A landscape with many valleys, sampled at points; each row gives a point and its height.
A ball rolls from a point to the lowest of its 2 nearest points, and stops where none of them is lower. Distance is the straight distance between rows; heights are no part of it.
K_437 height 339: [118  76 124  91 139 140 123 129 138 133 135 150 145 144 139  81 126 110
 105 198 141 152 137 139 168 107  88 142 184  97 119 103 120 159  88  91
  83 115  93 102  61 161 130 124 105 138 134  75 132]
K_120 height 368: [ 92  97 113 158 117  99 122 124  94 154 129 119 159 121  90 185 135 142
  73 132  97 140  76 140 111 165 134 137 161 211 112 143 164  66 135 163
 100 160 145 116  85 162  90 104 163 158  95  94  95]
K_401 height 692: [190 174  74 170 135  99 138 121 124 100 183 166 147 131 148 128 125 114
 168 122 131  88  89 164 147 148 138 138 103 126 145 181 140 158 191  88
 102 135 152 117 121  81 117 141 114 109 135 160 104]
K_16 height 719: [155 173  87  83 131 134 140 107 144 103 131 122  99 123 190 125 101 140
 155  86  72 155 116  79 100  88 156 124 115 106 192 121 120 132  98 167
 131  90 146 139  83 109 152 175 128 174  49 125 132]
K_195 height 215: [115  69 161 167 147 171 129 119 138  94  95 113  72 157  90  75 100 128
 143 178 117 179  96 116 116 140  87  80 119 154 159  89  70 107 148 109
 139 108 146 129  66 162 149 102  73  98 121 121 126]
K_320 height 454: [156 148 140 168 188 116  92 127 142 147 129 110 107 132  72  59 167 133
 200 131 147 106 155 133  70 105 128  97 156 166  96 182 119 108 171 149
 185 161 107 139 170  99 168 110 107 121 144 127  97]
K_603 height 744: [ 97  76 218 164 110 111 119  88  49 147 106 149 148 148 153  98 172 105
 119 151 130 102 152 149 119 117  96 110 116 130  63 105  95 114 150 115
 107 128  91 107 150 116 148 132 105 132 184  72 151]
K_198 height 449: [110 138 145  63 110 159 129 168 134 131 164  88 149 149 109  70 162 117
 147 136 175 121 109 104 103  88  83 107 149  63  70  86  87 140 132 108
 123  81  93 148 106  96 123 122 120 168 199 106 173]
K_804 height 632: [129 127 118 128 101 124 120 143 126 125 145 137 152 101 167 166  86  94
  83 123 141 100 123 162 173 160 129 160 160 121 114 127 162 143  81  73
  96 147 136 103 150  98  56  97 170 108 178 144 132]
K_408 height 646: [146 142 107  96 102  86 142 123 132 122 108 183 135 156 161 183 118 111
 149  79  86 126  61 156 152 105 126 152  90 107 151 149 161 155 171 143
 110 109 112  96 116 140 172 213 130 172 109 120 139]
K_662 height 706: [137 133  80 119 144 111 123 108 128 100 112 144  82 122 162 136 101 136
 131 136  86 154 138 115 133 103 139 132 137 158 194 156 138 146 117 150
 121 136 156 104  80 170 145 158 120 147  43 113 109]
K_904 height 577: [103 107 171 147 133 102  93 153  38 128 139 135  94 131 143 157 166 101
 109 111 167  89 196 144 147 116 103 131 150 146 110 166 101 154 106 143
 154 144  95  78 201 159 134 123 115 137 195  71 120]
K_896 height 208: [149  96 143 137 130 127 141  94  97 102 102 143 133 109 123 163  71 110
 109 177  80 185 125 156 156 156 102 124  95 120 160  74 109 129 124  92
 128 167 147 124 106 193 159 100 120  65  96 118 109]
K_962 height 213: [128 174  57 140 160  74 149 109 189 138 157 160 111 172 177  75 126 132
 155  96 106 126 141 149 131 132 128 150 126 106 129 128 146 147 117 131
 107 138 125 122 131 100 121 170 125 141  80 149 118]
K_11 height 596: [ 83 119 135 191 165  93 107 142  88 113 153 153  93 170 149 156 165 134
 120 117 164  94 195 119 133 136 101 147 170 177 115 181 138 123 148 122
 122 114  97  76 163 143  83 136  94 107 193  87 129]
K_650 height 580: [159 121 116 138 116 172 145 102 174  97 114 154 149 111 147 153  65 127
 114 162  86 164  80 143 150 147 138 124 124 135 142 126 139 139 123  84
 120  96 150 116 114 111 109  88 129  52 145 188 131]
K_758 height 415: [ 89 119  92 159 105 104 145 134 108 150 115 117 137 125 105 205 136 151
  96  92 112 121 131 123 101 201 155 169  94 190 135 136 180  85 159 163
  99 166 151 127 144 157  76 124 163 130 111 150 128]
K_596 height 217: [171 185  79  70 156  86 160 129 177 121 172 134 138 123 135 129 167 122
 152  86 139 119 104 128 107  81 144 141 111  77  97 171 140 153 112 140
 185 106  92 126 148 102 133 150 149 158 150  81 112]
K_256 height 655: [ 89  91 161 168 121 155  93 122 104 122 135  92  87 117 137 144 111 168
  98 144 118 126 133  92 118 156 158  98 158 201 168 124  95  74  86 159
 120  89 189 128  82 132 103 101 118 134  75 132 101]
K_459 height 676: [163 122 112 144 120 133 128 105 119  96 115 166 155 122 148 150  90  96
  89 135 125 112 133 179 188 162  98 175 119  98 172 151 198 183 195  66
  81 218 152 100 126 153 129 128 112 126 138 142 142]
K_311 height 247: [130 100 115  82  84 160 154 148 134 148 123 142 140 132 165 129 102 153
  93 128 111 149 139 122 148 155 164 152  95  81 146  71 108 164  97 136
  82  97 168 119 106 157 117 130 137 132  91 149 132]
K_377 height 718: [139 111 125 131  99 126 153 124  93 136 160 138 138 168 143  89 145 137
 150 135 120 120 101 129  93 155 115 104  64  76 108  64  90 135 167 110
  93 109 155 150 104  85 139 129 121 153 123 130 154]
K_97 height 327: [ 85 139  78 115 115 133 171 179 220 154 120 120 124 167  70 156 126 129
 114 108 137 137  69 145 113 177 119 127  87 110 120 105 141 132 166 144
 141 137 118 129 159 124 107 134 157 141 131 178 128]
K_819 height 468: [133 138 180 117  99 153 106 142  94 147 126  87 152  59  73 145  88 117
 142 154 107 165  88 128 131 137 136 120 159 145 131  92 106  80  80 143
 150 188 145 174 124 139 160 107 167 134  85 127 126]
K_260 height 624: [ 86  90 110  99 143 136  93 188  98 115 127 126 103 139  76 143 147 134
 109 160 177 139 186 127 184 130  96 179 161 139 179 146 131 152 129 128
 128 136 135 111  74 241 135 155  80 127 113  77 117]
K_577 height 507: [151 149 134  88 129 129 169 123 137 116 102 163 131 131 118 215 124 167
 164 117 115 178  86  96 117 110 136 122  71 117 135 129 110 114 169 158
 169  43  95 136 119 155 166 165 130  95 157 133 149]
K_787 height 482: [137 101 132 140 129 113 141  88 102 118 106 144 128 149 158 146 152  93
  90  87 136 102 140 119  88 120  88 127  70  88 115 117 162 163 186 106
 120 170  93 115 146 114 115 136 114 163 193  87 167]
K_694 height 508: [140 139 153 168 129 130 107 135 136 120 135 139 136 144 117 136 152  98
 147  92 174  83 109 122 110 110 123 117 145 158  85 191 143 116 171 122
 161 107 100 108 180  85 111 113 129 108 238 132 129]
K_242 height 633: [125  82 166 141  90 180 101 138  84 110 133 117 132  85 121 148  67 128
  93 165 104 151 118 133 169 157 137 135 163 171 160 114  98  95  86 108
 107 120 211 140  79 147 102  78 117  87  92 141 120]
K_32 height 540: [118 132 139 158 150 172  78 131 177 111 106  91 111  85  84  71  81  96
 141 168 129 148 120 126 154 114 125 119 221 173 168 140 146 112  78  97
 131 176 136 137  98 145 137  97 120 101  95 151  95]
K_363 height 589: [123 126 149 132 116 154 125 119 121  94 128 147  90 159 191 145 140 146
 125  92 127 124 114  98 126 106 142 105 132 141 135 155  87 137 117 147
 137  17 138 107 129 105 126 151 116 120 146 143 143]
K_833 height 420: [126 157 151 178 152 124 127  97 139  79 102 157 120 146 114 191 105  96
 152  99 114 132  56 144 150 137  46 135 125 127 165 158 187 117 207  67
 127 147  94 116 127 112 131 178 104  86 198 130 157]
K_214 height 607: [106 107 141 139  84 166 134 166 127 111 137 129 149 116 126 161 100 122
  89 156 144 137 118 133 183 173 124 151 145 135 121  97 120 130 106  92
 103  97 179 121 120 133  70 101 131  69 152 169 140]
K_815 height 606: [139 105 131  64 137 171 112  89 148 138  57  81 113  68 149 125 118 145
 111 114  98 155 163  67  74  68 164 120 132 114 158 135 157 130  76 181
 159 139 105 159 115 151 145 129 143 170  85 102 129]
K_791 height 554: [109 145 119 149 163 155 118 112 135 122 115  85 112  92  85 137  93 134
 141 157 102 171 138  81 105 136 113 110 165 165 163 105 140  74  91 124
 158 164 115 166  85 163 107  96 116  63  96 116 123]
K_991 height 338: [145 161 148 156 156  77 106  83  98 121 108 144 108 131 143 139 124  73
 170  90 120 106 137 163 134  84  85 157 128 121 141 168 179 144 162 119
 130 228  67 105 152 136 195 188 130 164 122  79 132]
K_649 height 555: [165 116 165 116  80 158 135 125 100 141  93 176 169 119 158 141 124 151
 148 133 137 115 123 159 159 131 163 150  65 105 125 131 130 168 178 114
 100  89 158 117 171 119 164 140 109 114 130 182 162]
K_354 height 695: [165 116 119  80 109 158 137 103 110 108  96 154 172  78 133 175  86 127
 100 145 120 147 135 132 157 123 109 183 100  82 177 120 181 158 165  82
 101 179 129 135 105 174 138 135 120 118 119 135 149]
K_616 height 578: [154 140 116  71 140 124 155  90 124 142  84 126 127 111 154 140 137 146
 138 108 104 157 175  76  84  72 151 141  68  82 136 100 137 139 113 177
 156 116  76 153 142 162 161 158 138 145 113  94 163]
K_471 height 467: [ 75 115 134 163 141 143 130 156 138 143 126  92  98 113 131  96 126 137
  98 155 151 127 215 110 122 171 136 115 138 131 114  77  89 120  63 137
 133 130 127 146 181 135  80  77 130  70 139 159 129]
K_285 height 393: [129 136 111 152 178 127 101 133 182 158 126 162  88 181 108  57 170 200
 175 151 136 136 154 147 135  97 146 110 143 178 116 178  99 111 167 157
 145  71 133 126 105 106 172 146  83 141  82 149 113]
K_897 height 410: [132 135 207 134 109 130 104  99 100 175  96 124 169  87 119 143 108 133
 145 143  80 154  98 122 118 117 157 120 129 163  80 108 119  59  89 147
 134 125 124 147 150 110 167 118 171 129 102 133 136]
K_898 height 492: [ 82  92 170 182 139 178 117 117 123 118 117  90 103 133 124 101 133 132
 121 138 149 107 178  85  96 147 103 104 137 153 111 100  91 117 133 120
 136 104 128 144 171 102  80  74  98  64 188 157 162]
K_325 height 550: [156 124 106  71 115 127 134 170  54 134 208  88 155  70 100 142 149 128
 104 157 153 132 115 128 124 128 133 105 135 106 114 102  73 142  92 124
 149 118 160 151  79 131  91  72 161 149 143  75 110]
K_941 height 271: [136 111 128 127 154 166 123 124 138 112 150 115 118 143 111  62 127 136
 150 182 133 144 118 104 128 116 105  97 161 134 130 114  87 125 117  96
 119  99 138 138  57 117 131 101  81 120 126 109 121]
K_85 height 486: [143 156 104 151 186 123 106 119 183 106 144 124 126 130  80 116 146 101
 160 118 143 123  88 118 105  94  99 109 190 166  93 199 174 103 156 115
 169 117  77 108 128 101 117 126 118 112 201 120 112]
K_958 height 453: [164  92 172 144 120 129 124  42 128 120  81 137 133 122 196  93 133  88
 103  89 107 109 154 106  59  94 139 115  77 107 101 131 141 154 146 129
 130 127  97 126 172  67 142 116 111 153 167 106 165]
K_909 height 525: [185 103 123 123  96 137 147 155  77 134 118 163 158 117 120 166 151 135
  98 147 158 103 146 164 152 157 159 140  63  98 131 139 124 191 196 111
 128 143 159 114 189 139 135  94 126  91 167 165 127]
K_788 height 755: [134 148 100 167 160  65 152  90 129  91 178 153 118 119 176 171  93 110
 134 128  87 150  95 127 123 131 120 103 153 159 117 132 126 100  53 102
 136 101 113  92 107 115  91 127 145  72 142  93  95]
K_801 height 378: [ 84 118  84 112 131 120 172 189 185 162 141 102 104 181  78  98 174 173
 128 127 138 140 137 136  93 184 144  99  55 100 108  78  83 127 143 168
 159 122 144 157 145 129 117 112 119 129  98 161 105]
K_251 height 321: [ 69 118 131 157 160  92 119 158 132 121 172 126  71 199 149 103 169 151
 130 136 131 113 146 140 151 134 123 103 175 164 117 153  73 112  89 140
 133  63 138  94 108 139 125 155  91 118  99 101  95]
K_530 height 395: [125 124 129 115 169  90 136  88 130 122 118 185 150 154 176 112 130 127
 135 177 134 142 181 130 158 103  85 146 163 105  99 111 145 142 122  73
  98 104  52 107 122 149 125 153 106  82 167  80 154]
K_733 height 274: [138 136 124 128 105 136 113 104 174 162 107 143 152 114 125 109 111 166
 128 117  90 138  67 146 128 137 191 134 142 171 121 154 168  89 110 166
 102  96 152 127 120  83 125 128 180 165  80 188 112]
K_724 height 705: [171 147  93 155 146  95 152 103 116 148 172 175 156 162 138  85 172 159
 180 140 131 109 113 133 102 140 133 125  64 121 104 133 124 125 210 116
 100  98 139 131 109  74 136 137  92 128 121 136 136]
K_323 height 513: [122 116 110 157 186 145  97 127 188 109 109 104 116 135  79  70 107  89
 147 173 134 137  90 147 135 106  77 104 229 181 132 179 159 123 133  84
 125 178  97 105  77 125 128 108 104 120 150 119  99]
K_447 height 481: [134 106 139 199 180 149 116  96 127 125 117 126 101 143 111  65 150 132
 158 147 141 100 198 111  76 129 108 105 108 162 109 131 109 122 190 113
 152 152 109 134 178  98 116  89  78  71 188 152 124]
K_467 height 442: [182 171 118 104 105  97 146 151 162 135 133 118 143 101  84 118 127  79
 147 104 121 109  72 192 130 132 146 124 121 102 114 145 142 160 123 144
 161 202 122 128 189 105 185 119 182 171 112 149  83]
K_491 height 640: [119 104 139  82 146 141 119 136 137 160 101  73 108  80 100  98 126 140
  97 153 116 172 155 104 107 117 152 102 164 117 138  94  97 106  52 187
 163 161 123 151  88 157 158 103 153 190  52  82  96]
K_803 height 419: [108 115  64  78 132 120 156 161 147 162 159  90 142 119  89 135 180 189
  98 129 146 128 139 116  92 146 159 133  92 122 102 118 135 121 141 171
 155 107 139 165 120 126  87  99 143 162 108 118 119]
K_810 height 713: [122 121 126  78 108 161 142 123  91 104 131 117 174 101 130 194 126 131
  98 105 146 130 137  83 117 123  82 172  82  62 151 108 199 123 185  92
 102 147 113 164  85 145  91 154 134 134 174 105 190]
K_809 height 609: [ 71 106 142 156 162 137 108 178 106 122 111 119  79 170  90 119 151 129
 137 146 182 100 189 122 141 132  78 136 170 162 149 164 113 138 172 135
 150 124 114 101 144 192 135 146  66 103 165 111 130]
K_837 height 672: [100 114 144 146 165 126 101 132 139 139 114 112  65 110 117 102 113 160
 112 172 122 157 172 121 138 139 158 100 172 163 156 126  77 113  42 164
 163 124 162 127  96 184 150  93 126 123  45 113  66]
K_574 height 549: [120 160  95 136 128 138 148 135 183 136 135 146 141 143 111 100  97 129
 160 177 109 150 102 151 148 168 124 121 108 108 117  70 115 122 115  84
 108 128 137 151 128 115 120 119 137  73 114 196 128]
K_449 height 186: [ 94  87 192 141  94 125 147 141  90 131 121 146 108 158 155 164 103 126
 111 146 105 159 120 140 159 164 126 104  93 122 113  55  60 125  83 132
 126  94 145 110 147 162 157 139 127  92 124 130 124]
K_74 height 575: [145 143 110  80 115 174 118 169 121 135  88 114 148  80  82 173 121 142
 125 144 187 129 184 124 166 107 136 185 149 112 176 161 162 162 152 137
 159 157 129 153 140 217 139 129 113  90 121 171 133]
K_295 height 72: [154 104 162 138 109 140 153 131 103  89 107 167  74 138 156 170  83 108
 127 154  90 171 104 150 162 142 122 102 105 134 173 106  50 157  88 120
 149  86 170  78 112 184 170 129 107  84 119 136 102]
K_418 height 299: [117  93 130 175 141 117 148  88 117 127  49 147 121 121 113 198 103 134
  90 145  82 177 146 145 136 160 131 137  87 185 153 117 153 113 166 146
 129 186 134 114 132 213 139 106 126  69 104 148 111]
K_555 height 488: [159 154 157  68 140 159 127  94 116 135 120 107 167  76 119 117 126 134
 164 162 132 155 124  92 124  58 120 136 161 107 100 124 144 101 106  99
 141  96  61 157  97 135 141 125 136 110 159 106 158]
K_891 height 475: [124 113 152 108 153 104 168 106 127 148  88 150 123 160  95 161 125 151
 163 158  73 201  91 104 117 117 107  91  84 119 107  75  95  86 142 140
 144  74  66 134  79 167 171 153 134 120 134  89 136]
K_862 height 679: [178 160 135 157  93 141 128 143  96 107 151 124 141 126 103 125 123  95
 178 101 125  92  73 149 126 134 136 127 103 129 144 157 123 146 192 114
 133 171 172 148 144  85 162 137 113 135 138 152 135]
K_47 height 272: [104 167  76 122 123 101 164 127 205 143 119 129 107 191 133 100 118 141
 160  90  91 150  74 131 105 144 117 124  81 100 138  82 131 128 137 150
 121 104 122 134 126 105 134 179 136 152  77 169 140]
K_915 height 147: [103 145  67 113 144 120 149 121 169 122 172  85 152 108 108 132 122 104
 110 132 135 147  92 106 102 143  84 118 146 111 106  95 162 106 103  92
 130 145  95 154 101  96  53  98 151 118 165 125 135]
K_95 height 188: [ 76 153 130 175 114 106 108 166 122 161 167 120 125 157 104  74 120 111
 145 144 140  98 139 174 152 186 107 153 151 131 131  95 118 115 115 108
  87 199 159 147 140 123 124 124 136 126  86 152 117]
K_362 height 450: [107 139  96 102 101 130 148 164  84 161 128 111 151 105  70 202 157 162
 102 108 160 119 161 111 115 174 156 153  70 121 141 109 145 126 182 165
 147 159 150 155 153 181 104 122 145 126 119 148 136]
K_398 height 359: [156 130 131 107  90 115 128 147 149 156 131 123 148  94 139 117 117  91
  88 123 118 118  92 184 149 151 175 118 150 109 117 121 115 156  64 125
 109 168 164 103 173 100 132  96 200 175 102 154  90]
K_225 height 519: [102 152 140 138 131 136 105 114 156 151 107  72 114  67  97 115 105 140
 145 129  98 144 158  90 109 142 160 130 166 163 136 107 148  74  59 164
 128 181 134 182 150 120 130 108 170 111  63 164 118]
K_975 height 664: [147 161 123 137 117  89 154 138 123 129 122 153 110 167 109 152 143  97
 161  86 127 112  98 158 122 132 114 124  62 101 143 135 128 155 192 137
 129 164 129 121 164 126 182 185 127 154 135 137 133]
K_675 height 553: [136 127 160 115 110  99 110 149  69 133 144 158 145 133 160 148 184 132
 123  86 168  85 182 132 142  98 177 149 110 119  79 169 114 145 132 163
 151  84 102 111 203 130 143 139 134 155 184  99 138]
K_747 height 724: [ 94 146 121  87 121 113 149 113 132 106 110 135 127 159 152 186 120 130
 131  87 120 139 128  75 118 122  73 161  78  55 157  74 166 128 168 134
 100 117  75 149  99 153 124 206 121 136 146 104 192]
K_708 height 435: [118 133 130 136 175  91 143  91 145 143 109 177 124 180 136 106 146 149
 163 177 103 164 124 144 140  96  93 109 134 135  95 118 135 106 142 120
 123  79  68 104 114 140 171 183 103 116 122 107 141]
K_608 height 267: [ 72  82 145 141 126  85 174 179 108 128 177 151  89 205 161 133 158 137
 111 142 136 120 130 154 147 179 116 104  99 113 101  78  50 133  99 128
 101  67 147  87 125 151 126 147 119 116 121 102 105]
K_739 height 731: [150 178 121 116 105 103 123 104 113 119 188 126 137 147 189  93 118 138
 158  73 112 101 122  85 120  90 154 146 125 101 134 119 102 100  87 142
 100  77 140 158  98  74 122 174 134 160  78 123 150]
K_151 height 387: [138 125  94 103 150 167 120 135 218 127 148 127 134 108 154  94 132 160
  94 156 151 122 144 128 141 113 164 105 196 138 107 179 142 136  60 124
 139  49 133 105 120  87  82  95 151 121 145 166 108]
K_875 height 311: [ 72  97 115 197 145  87 122 127 148 135 133 108  96 161 114 123 118 123
 101 138  88 134 100 151 109 178 117 102 164 191 125 126 125  89 113 128
 114 157 138 103 100 136 109 114 143 148  83 106  85]
K_864 height 422: [174 131 116 130 133 160 119  63 158 119  97 110 147 101 171  95 142 121
 122  96 125 114 137  86  67  95 155 133 117 134 120 159 174 125 134 148
 111 112 124 159 134  61 102 117 139 154 154 147 155]
K_735 height 169: [ 87 122 113 146 142 126 129 147 117 135 153  99 144 127  70 124 144 117
 119 155 167 107 159 123 121 152  92 121 163 141  95 114 139 102 137 101
 126 174 113 133 119 139  79  96 122 108 170 103 132]
K_8 height 421: [112 141 181 112 106 167 112 142 115 111 150 118 138 159 167  67 141 119
 146  94 187  93 148 100 120  92 108 126 142  87  79 110  94 135 143 109
 122  71  95 141 172  70 106 131 113 132 211 140 179]
K_177 height 314: [128 133  77  84  62 153 161 156 133 120 171 100 144 105 145 123 108 127
  99 103 139 109 116 121 128 168 154 145  85  82 166  82 125 176 110 120
  93 143 193 143 124 113  83 103 154 146  97 171 140]
K_176 height 742: [119 158  93 145 136  74 129  95 103 105 200 128 136 142 181 130 128 115
 130  78  96 119  98 101 108 113 123 130 155 148 122 142 141  94  81 129
 106 106 121 122  85  91  74 152 142 151 103  83 121]
K_169 height 43: [149 176  86  84 140 108 155 133 138 134 177 134 197  89 108 161 128 128
 124 137 141 134  92 118 140 131  96 152 124  48 104  95 174 117 132  71
  98 146  89 158 111 109  77 138 171 105 175 133 150]
K_960 height 264: [ 73  74 136 214 143 125 121 101 112 101 105 107  79 172 122 111 114 114
 122 142 106 145 116 127 101 157  75 103 129 194 161 113 123  97 156 116
 104 158 135 125  68 142 127 129  80 125 100  99 133]
K_571 height 345: [121  91 141 215 144 121 138  84 102 109  80 144 111 150 106 181 114 108
  95 129 105 132 130 152 123 179  88 123  87 180 152 146 163 108 216  99
 123 206 123 110 157 161 122 101  99  84 154 126 135]
K_590 height 674: [149 115 160 138  99 185  73 117 118 100  87 122 115 100 169 128  92 120
 117 124 134  98 172 134 184 113 154 174 171 150 189 169 154 159 107 114
 105 154 177 114 137 140 134 128 115 123 101 165 131]
K_403 height 585: [154 124 108  53 122 113 150 140 114 143 173 108 161  94 132 127 136 121
 116 131 109 150  73 118 107  92 132 129 146  85 109 107 115 126  67 137
 130 127 122 143  62 116 126 127 172 218 108  55 115]
K_645 height 551: [160 124  82 129 149 111 168 109 143 124  81 136 101 124 144 154 155 134
 113 111 118 137 172  98  83 126 160 114  46 111 148 141 138 177 165 158
 171 142 104 119 182 157 140 125 119 131 138 123 126]
K_887 height 362: [146 173 122 112  76 136 155 136 103 112 171 112 140 112 159 143 101 120
 124  88 126 106 113 106 119 146 147 118  81  77 125  82  84 136 108 112
 124 110 162 164 168  67  87 103 150  97 154 174 159]
K_789 height 385: [119 137 168 185 164  97 131  97 131 125  92 157 128 139 120 167 109 101
 136 145 120 134 131 155 163 154  63 127 113 125 128 115 165 114 149  77
 127 189  82 116 151 158 137 140 118  74 169 125 142]
K_937 height 657: [158 104  98  94 102 139 118 146 120 103 141 136 157 110 156 149 118  85
  75 128 163  94 130 160 176 120 129 175 166 112 148 162 175 186 129  94
 106 183 138  87 140 140 103 121 143 171 161 116 127]
K_844 height 601: [ 95 110 141  80 120 168 108 217 115 146 119 130 110 125  57 108 145 140
 131 154 196 123 199 128 169 125 126 151 143 111 154 125  94 174 135 152
 161 133 147 146 128 212 166 120  81 117 107 144 120]
K_696 height 521: [161 156 138  63 129 135 123 147  55 125 185  96 160  89 111 114 164 142
 167 154 173 116 133  94 139  68 129 119 142 100 114 122  81 113 108 109
 148  87 121 165  84 127 137 110 113 125 150  80 138]
K_281 height 146: [157 201 114 114 134  97 138 110 120 113 164 121 163 112 142 148 137 100
 159  68 138 103 120 100 113  91 116 147 116  75 114 124 154 117 127 116
 142 137  89 154 141  97 113 153 145 120 165 108 158]
K_231 height 386: [150 104 144 165 135 147  85 100 172 151 112  93 138 108 122  74 155 125
 115 114 136 107 101 117  66 124 168  86 140 155 101 151 144 104 144 159
 119 139 155 145 146  46 110  82 152 186 136 148 113]
K_115 height 127: [ 88  70 144 113  51 111 138 160 104 152 120 142 132 136 190 153 110 122
  41 112 124 119 150 166 156 180 155 136 108  98 111  74 104 173  81 147
  87 125 164  91 152 146 103 117 177 161 112 132 119]
K_375 height 254: [107 100 141 130  69 101 144 142 107 155 119 138 143 121 140 196 124 102
  65  93  95 127  81 177 143 177 159 110 109 136  81  95 108 130  87 151
 126 138 150  94 176 117 105 110 200 168 143 126  95]
K_764 height 619: [147 138 138  75 116  87 126 116 115 152 126 141 149 120 154 129 141 111
 150 103  97 128 102 144 135  74 150 134 116  97 114 138 132 143  95 161
 135 136 103 118 113 124 181 181 174 204  79  86 115]
K_572 height 170: [138 129  83  99 106 117 117 122 195 130 114 150 156 107 172 123 106 148
  71 124  99 130 104 149 163 134 184 143 181 154 147 172 187 139  84 148
  92 124 158  90  99 123 106 132 176 177  61 144  87]
K_779 height 498: [136 149 139 100 110 114 125 150 142 161  71 127 155 106  81 177 122  93
 117 106 117 134 101 184 148 131 142 155 125 137 127 162 175 139 139 158
 149 206 109 119 179 170 179 146 187 173 100 143 109]
K_883 height 530: [132 135 178 154  92 108 118 134  66 149 120 154 165 142 117 151 169 125
 139  80 176  76 124 134 109 132 142 143  71 124  83 161 138 121 206 143
 139 114 102 128 207 110 144 146 131 135 210 128 155]
K_820 height 542: [163 114 145 101  90 172 121 150 118 134  66 107 176  99  55 160 125 111
 115 131 158 119 123 167 157 118 142 164 124 122 148 154 172 158 193 140
 132 217 136 156 151 177 180 108 146 153 125 159 129]
K_245 height 730: [118  94 181 168 103 126 135 100  80 153 121 122 137 159 143  84 176 130
 136 107 130 109 135 102  65 135 122 109  52 110  67  75 103 102 180 143
 108  98 122 159 143  74 125 114 102 146 169 104 178]
K_384 height 480: [ 77 153 162  48 104 187 113 207 175 126 145  75 133 127  90  95 130 119
 142 116 175 129 111 101 148  86 104 141 189  81 104 110 110 117  82 136
 151  84 105 170 123 125 123 139 138 157 156 139 168]
K_827 height 275: [129 153 167 202 135 132  75 138 139 150 142 111 117 132 121  54 123 119
 172 140 147  85 144 152 129 137 136 114 178 161 121 153 109 100 116 129
 111 161 175 140 156  57 161 118 136 131  94 181 101]
K_888 height 340: [116 155 169 123 103  98 129 123 140 172 108 148 143 144 146 127 112 172
 163  94  72 145  93 132 140 135 194 128 117 150  99 115 121  78  96 177
 110  53 125 130 142  91 158 171 167 145  72 162 128]
K_327 height 388: [110 115 192 128 140 127 111 102  92 118  84 124 104 134 131 123 125  79
 146 133 117 132 148 134 137  85  66 129 143 112 139 126 139 140 138 114
 135 179  65 111 130 162 193 174  94 158 149  66 155]
K_639 height 441: [128 139 193  85 119 142 107 111  78 120 107  83 145  74 110 128 114  81
 156 127 134 123 129 125 136  57 102 139 192 116 107 121 139 119  70 105
 153 179  75 150 129 142 172 144 135 139 135  74 146]
K_390 height 423: [153 132 135 152 165 155 109 109 173 126  89 143  86 145 125  75 142 145
 173 140 136 132 153 118 118  70 130  97 162 167 133 187 119 136 152 145
 163  88 111 111 140 118 164 130  90 108 145 158 118]
K_922 height 89: [102 157 102 165 177  90 124 153 137 156 194 118 133 163  73  61 168 128
 161 155 145  94 141 150 109 148  74 117 151 113  89 107 125 113 153 106
 120 192 109 149 130  95 120 123 117 126 131 108 118]
K_605 height 529: [160 132 112 129 124 118 153 112 131 116  83 147  74 126 149 207 123 145
 137  90  97 155 128  96 102 121 170 110  68 162 172 162 114 150 149 168
 176  80 135  98 164 158 153 140 120  98 122 142 124]
K_917 height 690: [144 141  87 166 132 117 101  96 126 114 123 141 101 124 187  93 104 132
 136 111 120  89 185 140 141 126 162 167 151 166 198 173 166 165 146 132
  81 169 175 114 111 129 132 140 107 141  52 151 122]
K_88 height 276: [129 160  81 129 182  65 125  92 149 133 150 140 118 145 159  86 139  87
 136  98 123 119 146 136 108 100 107 142 160 111 128 148 182 141  99 119
 123 180  80 112 128 117 140 168 127 174 102  64 133]
K_358 height 285: [155 148  90  78 162  97 140 149 180 131 176 137 134 123 135 124 174 180
 120 120 117 138  88 148 127  95 165 117 147 132 114 197 130 124  90 162
 176  90 130 120 107 108 109 135 151 178 104  93  87]
K_124 height 336: [177 134 131 173 147 147  91 110 139 121 146 100 111  88 117  67 125 156
 146 155 127 123 108 121  98 134 175  78 158 174 146 151 104  93 121 138
 118 129 187 148 105  64 133  79 118 137  70 151  83]
K_164 height 429: [102 137 129 131 138 162 113 134 198 129 132 109 100 125 154  87 113 167
 102 149 153 139 171 107 124 156 174  92 148 135 128 112  91 109  43 145
 139  53 149 134 145  91  87  99 148  91 102 193 104]
K_410 height 574: [136 146 137 137 108 163 134 127  99  93 128 158 109 144 172 159 111 143
 152 101 136 107 168 105 148 120 140 149  91 118 173 137 116 166 167 118
 115  92 159 131 152 123 127 157  94  72 140 179 166]
K_715 height 656: [150 101 174 120  73 192 107 135  64  99 106 109 146  72 130 189  64 131
  89 120 111 133 136 128 173 141 152 157 128 155 182 152 140 137 121 126
 131 144 199 130 142 154 126 107 116 104 111 160 147]
K_425 height 487: [144 105 101  95 143 121 164 155  98 147 108 146 149 102  88 192 150 150
  87 171 156 147 166 140 145 152 135 133  73  93 133 102 122 171 164 145
 152 166 130 131 160 214 141 110 128  93 135 124 108]
K_12 height 341: [172 117  50  94 148 151 141 153 177 112 179 133 121 112 153 106 142 176
 103 151 146 116 126 116 127 127 183 118 155 144 138 189 128 148 107 126
 135  64 174 119  65 102  73 100 122 152 107 134  84]
K_503 height 516: [101 156 138 100 112 160 131 170 186 142 157  99 159 137  77  80 107 116
 165 164 151 139  84 137 149 135  97 126 158  98 105  78 111  99  93  94
 111 129 127 177 103  94 125 122 138 127 135 172 148]
K_569 height 622: [119 122  76 125 194 109 129 145 134 103 129 120  79 150  89 141 172 134
 130 133 156 132 160 111 115 101  93 117 152 158 160 188 135 160 167 147
 172 140 109 104 119 186 123 133  77 131 148  84 104]
K_143 height 396: [115 151 171 134  85 149 102 119 105 118 146 109 147 134 185 110 130 121
 132  55 159  88 157  84 109 120 161 135 118 124 102 110 103 116 113 140
 110  66 149 157 187  47  92 132 135 122 164 169 168]
K_350 height 358: [105 111 120 155 153 103 119 153 151 140 183 166 121 208 132  86 188 182
 153 154 142 119 111 160 141 118 124 102 158 150  84 179  98 112 148 131
 129  29 141  95  93  87 128 144  90 150 133 108 102]

Call two points neighbours if one is among the 2 nearest of the other. Go from one point of each pair to the other, from neighbour to neighbour, staying as low as possible. Name the highest point that can't be avoided.
K_195, K_962: K_362
K_169, K_922: K_735
K_572, K_85: K_791
K_295, K_922: K_898
K_115, K_572: K_398

For each start below, name the point where the ball stops.
K_739: K_214
K_245: K_962
K_787: K_922
K_320: K_295
K_650: K_115
K_491: K_195
K_569: K_85
K_898: K_169
K_844: K_115
K_410: K_195
